Each row is a point on a landscape with many valleys, with its height.
A ball rolls from a point to the lowest of its 2 nearest points, and stops where none of them is lower. Distance is the straight distance between rows; heights are no part of it.
Navak: [120 195 134 119 126 114 124 176 153 150 165 109 161  88 121 154  93 154
 195 129]  h=4.18
gufe: [113 129 153 113 128 123 164 120  68 151 125 147 141  97 199 147  93 152
 103  65]  h=4.79
nabeb: [115 155  86 155 141 190 139 126 186 133  94 128  90 123  83 183 107 125
 170 160]  h=6.27
burem: [155 129 158 110  70 119 111 114 186 118 131 119 124 153 164 126 115  97
 114 155]  h=2.35
Nit: [124 157 114 131 130 170 145  94 194 141 154 132 117 153  94 111  79 131
 128 183]  h=5.84
Faz: [131  72 180 174 127 124 107 135 140 114 141 126 173 146 160 121 116 142
 142 191]  h=6.13
mupap: [ 86 115 129 129  93 130 138 104 181 116 108 110 114 175  72 129 130 123
 106 128]  h=6.52
kel: [ 74 151 110  74 145  59  93 117 111 165 133  84  97 146 116 122 109 125
 125 125]  h=3.12
fise: [ 97 110 100 113 164 142  74 151  91 112  75 118 137 119  90 110 146 142
 156 111]  h=6.55
seru: [143  65 184 186 103 107 138 141  92 108 148 137 136 140 190 197 151 111
 105 128]  h=5.67
laziz: [158 146  78 137  84 124 110  85 169 105 102  85 129 138 108 144 165 156
 119 148]  h=6.49
Vobu: [186 117 118 147  99 149 140 154 151 153 137 131 145 131 134 176 110 142
 189 171]  h=5.97
vidug: [121 150  90 122 175 147 157 121 156 175  95 123 173 137 146 136 147 137
 127 138]  h=2.99
sefuz: [ 82 172 137 132 168 156 128 149  91 128 155  88 111 123  64 149  94 171
 190 147]  h=5.33
sen: [137 187 103  62 126 145 131 114 166 150 170 114 134  95  94  99  96 122
 136 135]  h=5.04
feti: [ 84 104 188 125 156 142 127 176 114 104  77 150 156 133 148 120 160  98
 108  89]  h=3.37
nedas: [144 116 119 161 118 100  66 104 102  72 112 161 102  71 195 125 154 133
 106 103]  h=5.28
pigin: [115  83 123 170  81 115 130 107 160 152 110 134 148  74 157 149 155 140
 164 147]  h=6.26
moge: [ 75 116 175 107 136 121 142 117 114 110 174 104 129 165  99 113 116 140
  71  87]  h=3.06
medu: [138 145 156 173  82 126 188 143 154 122 113 116 134 155 114 138 188  88
 101 131]  h=6.40
Muvar: [109 184 152 141 147 147 138 115  75 137 151 121 150 125 194 135  97 142
 139  82]  h=4.99
Nedos: [163 150 149  77 178 121  78 145 113 149 150 152 105  98 174  86 140 105
 101 140]  h=3.15
guzil: [127 155 104 124 150 173 150 163 130 116 138 132 100 109  30 146  75 181
 181 165]  h=5.46
Gogo: [ 91 116  98  99 196 134 110 127 112 168  82 117 165 113 154 148 154 143
 113 113]  h=2.97
led: [ 87 122 174  96 115  91  93 160  99 117  67 122 122 100 171 141  92 101
 150  71]  h=4.60
gudi: [129 126 126 196 104 102  95 106 137 106 157 138  90  99 178 153 162 141
 131 119]  h=5.42
Godo: [ 77 100 161  98 174 138 101 103 104 152 126 150 131  62 205 142  81 148
 122 108]  h=3.96
rigir: [133 139 106  77 209 116 114 147  88 167 161 155 142  93 156 113 121 103
  98  96]  h=3.43
nepu: [157 133 148  82 116 167 171 170 134 146  99 143 116 101  95  90 137 146
 150 128]  h=2.95
mim: [186 172 138  84  74 149 156 103 187 117 133  98 141 161 114 127 112 117
 119 150]  h=2.55
Dobat: [ 87 121 147  81 147 138  78  72 121 138  96 131 144 100 207 130  60 101
 124 125]  h=4.12
Gevi: [127 117  95 136  95 123  90  91 109  83  69  97 150 125 135 112 187 146
 128 125]  h=6.42
nafa: [156 112 119 136 109  73 111 137 124  90 101 123 141 189 138 113 131  74
  92 120]  h=6.28
ropir: [152 178 135 101 119 131 187 141  98 172 154 111 103 140  98  97 132 195
 123 132]  h=2.82
nuko: [149 129 169 197 105  99 167 171 106 135 153 120 123 157 160 174 161 143
 128 114]  h=5.78
vos: [108 117 126  73 122 116  83 106 157 164 133 118 164 118 160 138  96 129
 125 130]  h=4.28
Podog: [141 138 109  96 166 169 115 125 120 113 115 105 127 184  77 146 123 109
 130 117]  h=2.62
Fur: [126 169 139  91 176 187 125 123  86 141 183 146 107  87 113  79 115 125
 146 112]  h=5.41
rin: [143 184  96 183 100 134 169 106 220 120 141 146 101 128  92 138 109 112
 141 184]  h=5.92
Vuz: [172 150  80 119 151 164 127 155 130 121 112 151  98 132  63  99  90 142
 185 167]  h=5.57
Tek: [139 185  92  36 150 134 115  80 109 137 177 101  87  83  74 108 154 132
 102 165]  h=5.34
gisa: [158 124 121  92 107  96 188 142  90 210 144 126 126 141 132 123 116 171
 135 121]  h=2.50
Lutiz: [161  97 114 103 115 118  81 159 139 119 164 141 127 107 116 152  97 126
 193 113]  h=3.81
nezot: [185 140 125 162 116 137 124 150 141  80 145 137 131 164  85 123 136 100
 149 167]  h=5.73
leriz: [103 141 135 174  91 137 140 114 191  99 104  99 105 166 102 171 182  78
 117 131]  h=6.46
pebu: [ 95 116 119  87 159 107  94 113 103 178 158  99 105  88 156 128 155 177
 115 146]  h=2.47
kiz: [ 87 140 129 125 139  73 107 116 123 179 132  85  79 148 162 113 146 168
  93 151]  h=2.78
Magib: [128 126  94 159 152 129 125 131 148 142 101 143 128 141 150 141 172 116
 109 121]  h=2.79
fal: [149 158 100  63 134  57  92 166 105 154 124  74 110 133  97 129 132 138
 142 136]  h=3.44
ralal: [ 84  87  98 159 108 154 152  89 146 134  66 120 103 172  91 116 154 113
 137 146]  h=6.57
melo: [196 161 110 101 156 173 103 127 169 142 131 129  71 158 109 155 144 111
 123 166]  h=6.64
gures: [114 193 159 145 161 161 117 127  87 151 166  98 131 133 139 145 103 161
 172 127]  h=5.17
lon: [116 150 166  97 178 109 110 144 105 133 105 145 101  94 207 112 123  93
  88 107]  h=2.87
muzim: [110  75 171 191  78 107 123 122 141 122 121 149 148  97 172 109 126 113
 144 175]  h=6.20
laki: [147 174 138 109  94 110 134 120 138 149 137 117 113 117 144  92 138 161
 116 123]  h=2.80
sego: [132  80 135 132 137 107  99 159 152 111 121 156 132 150 159 190 126  62
 120  75]  h=3.92
kovul: [125 135 136  87 150 113 136 124  59 188 144 111 127 118 157 114 116 186
 123 133]  h=2.15
Sofi: [120 139 140 101 191 164  71 125  62  93 156 137 116 116 127  84  97 101
 135 120]  h=5.27
tovot: [144 132 125  99 156  83 118 159  81 121 179 124 129 132  95  57 127 156
 108 124]  h=5.64
mikon: [ 89  88 156 169  84 112 178 134 159 119 127 147 138 121 124 134 187 110
  94 113]  h=6.32
lineg: [ 79 151 136 180  90 129 140 115 148 120 119 136 141 118 142 121 102 120
 170  88]  h=4.90
gezet: [ 92 148 148  99 160 173 147  97 143 135 163 130 107 157  72  83  86 112
 119 152]  h=5.76
nir: [145 141  76 176 106 101 148 141 208  98 144 149 157 133  75 156 122  89
 156 159]  h=6.02
nekat: [ 97  99 133 111 141 150 103 132 100 120 131 127  85 105  84  85 142 172
 139 124]  h=6.48
Kefe: [188 165  79 132 160 136 105 131 132 101 162 127 119 179  87 108  84 124
 160 163]  h=5.65
lukal: [118  81 142 214 115  70 106 112 112  98 162 148 115 137 178 173 143 132
  80 133]  h=5.55
terut: [105 128 157 169  90  82 132 165 124 125  74 142 146 109 173 135 125 102
 153  87]  h=4.75
fosal: [114 134 123 147 166 156 131 109  81 135 167 168 124 117 144  65  91 159
 119 119]  h=5.56
Mitev: [178  67 111 166  91 130 129 159 131 157 122 163 117 138 113 129 107 122
 203 170]  h=6.03
raval: [152 103 154 170 126 183 152 149 112 152 102 140 163 133 163 148 133 133
 171 153]  h=6.04
dide: [ 86 147  84 112 168 161 143 124 186 144 143 129  92 112  73 153 118 130
 150 114]  h=6.33
Mol: [127 157  97 158  98 108 169 112 174 136 193 115 109 158  83 153  82 171
 139 139]  h=4.61
fulu: [ 54 106 179 119 185 110 155 153  99 120  73 166 146 108 168 114  96 112
  85 108]  h=3.58
nito: [120  70 146 155 111 101  85 121 126  56  92 136 137 140 170 176 141  65
  82  94]  h=4.08
Nirir: [138 204 104 128 115 117 149 120 145 145 196  96 146 133 110 174  64 165
 161 131]  h=4.42
libev: [116 117 168 137 117 104 113 186 155 130 160 147 156 105 117 128  89 141
 180 112]  h=3.97
kigi: [172  70 126 180  83 122 129 154 106 122 115 143 132 115 127 158 174 110
 185 145]  h=6.07
Sem: [109 106 121 141 170 122 128 146 127 138  97 174  84 134 178 114 146  90
  86 105]  h=2.54
fefeb: [188 155 131 113  94 154 186 153 178 119 109 140 157 130  94 109 142 131
 139 151]  h=2.75
Zira: [138 146 119  94 122 185 149  97 162 118 153 127 151 124  97 123 108 129
 136  97]  h=4.91
Punik: [157  57 143 177  86  99 176 117 122 120 109 115 168 144 126 132 205  93
  84 177]  h=6.19
pufi: [ 88 130 172  97 189 138 112 170  79 110 106 116 148 146 113  94 133 104
 109 111]  h=3.14
Zezaz: [183 168 156 149 110 116 133 174 118 137 154 118 114 151 154 160 137 148
 166 149]  h=5.89
Zom: [148 120 109 171  59  68 146 117 146 103 137 129 174 165 140 107 141  90
 103 125]  h=6.21
pova: [ 68  99 171 106 168 163 151 124 103 146 129 168 124  90 161 100  82 127
 100  94]  h=3.78
Bovo: [113  72 127 124 128 120 109  81  94  81 112 146 154 151 133 105  67 112
  97  82]  h=4.36
tesu: [128 148 136  52 155 111  91 122  97 118 190  96 122 107  85  90 128 123
 111 145]  h=5.49
Nokon: [161  50 130 172  77 100 146 124 118 135  88 130 131 118  93 130 196  66
 150 180]  h=6.12
gab: [124 135 124 107 167 123 135 164 118 145 130 154 152 127 162 159 122  94
 117  69]  h=3.70
ribim: [ 87 116 168 144 119 134 127  90 144 103 159 130  89 135 140  98 137 136
  64 100]  h=2.77
nume: [131 117 134 121 143 144  74 108  62  81 112 133 115 107 161 103 121 145
 121  97]  h=5.15
lanob: [134 153  97 194 118 109 106 145 170 114 122 122 141 137 107 178 152 122
 172 148]  h=6.10
firi: [104 100 107 155  79 100 121  78 121  99  66 136 138 100 179 105 160 141
  95 128]  h=6.36
toki: [166 132 110  33 168 167 117 127 117 130 134  99 134 144  87 156 144 120
  89 116]  h=2.40
sil: [119  96 107 131 113 161 167  77 111 120  99 160 160 133 139  87 101 127
 103  85]  h=4.49
Bevu: [168 150  95 192  73  84 158 117 167  92 134 129 188 128  98 137 167  69
 148 130]  h=6.11
kopof: [117 125 158 109 165 153 150 176  98 106 116 109 120 181  50 105 144 133
 126 112]  h=2.86
duzo: [125  98 100 122 132 135 163 108  76 144 113 143 174 134 146 132 120 169
 108  64]  h=4.62
fepi: [189 133  93 118 174 197 135 118 166 119 150 130 108 164  83 182 108 148
 111 194]  h=6.59
Rotu: [ 96 139 161 166 159 151 130 118 125 125 161 149  93 156 123  64  91 127
 122 156]  h=5.66
Voni: [155 134  92 101 119  81 111 151 133 160 138 121 104 114 116 150 122 162
 162 112]  h=3.65
Pibu: [169  93 165 159 121 112 110 152  99 114  85 131 133 141 183 121 176  95
 113 173]  h=2.33
Gepok: [135 157 105 125  95 157 203 130 182 133 164 145 153 121  64 130  80 160
 134 128]  h=4.77
Lolug: [147 100 152 132 127 168 129 136 123 128 128 105 170 139 135 132 143 176
 141 186]  h=6.08
motu: [129 177 100 154 129 155 127 132 158 134 121 105 135 140 113 192 108 132
 176 112]  h=6.18
todep: [ 81 144 151  71  97 114 115 113 131 145  92  98 137 103 162 130 102 115
 123  74]  h=4.45
figis: [180 110 141 109 135 104 133 179  68 118 116 141 130 147 117  59 146 160
 121 128]  h=5.75
lunun: [ 66  93  94 134 137 141 140 121 144 134 111 145  86 111  95 113 131 152
 136  99]  h=6.41
sevi: [136 143 116  94 141 171 103  75 110 121 132 116 146 116 146 116 130 131
  99  89]  h=5.03
par: [105 153 128 117  97 115 150 114 153 122 137 133  95 109 134 102 155 128
  80  69]  h=2.48
Vas: [166 152  81 131 118 175 152  97 185 105 124 118 126 126  93 171 142 151
 106 160]  h=6.54
Mamiz: [128 183  89  33 138 116 130 107 139 168 151 103  87 128  67 125 103  97
 120 149]  h=5.18
Fiz: [150 103 109 127 109 141 199 162 129 177 121 158 114 115 117 112 144 169
 135 116]  h=2.81
Tid: [ 83  96 139 149 114 112  90 103 132  65 121 118 143 165 140 149 112 114
 100  90]  h=4.23
kifad: [187  91 135 153 104 109 113 159 103 102 146 156  97 146 119  86 157 125
 138 152]  h=5.81
pofa: [100  49 110 192  79  99 112  68 110 119  84 135 131  87 162 153 181 120
 137 149]  h=6.30
div: [120  72 157 195 111 106 164 121 119 109 107 145 183  89 147 142 200  84
 101 140]  h=6.25
mot: [143 139  91  63 191 121  99 143 109 165 119 104 134 124 144 165 178 126
  91 110]  h=2.70
Karo: [129 139 175 133 116 113  96 124 129 123  94 108 125 147 195 107 141 123
 109 159]  h=2.10

Where does a ball stop that starts at each point below?
terut: toki
sefuz: Sem
Mol: kovul

Call two points neighbours if one is among the 2 nearest of the other. Go from one point of each pair to the other, from neighbour to neighbour, staying as low as possible. Name the highest point that can't be avoided.
par / kovul: ropir
par / Karo: nepu
Sem / toki: vidug
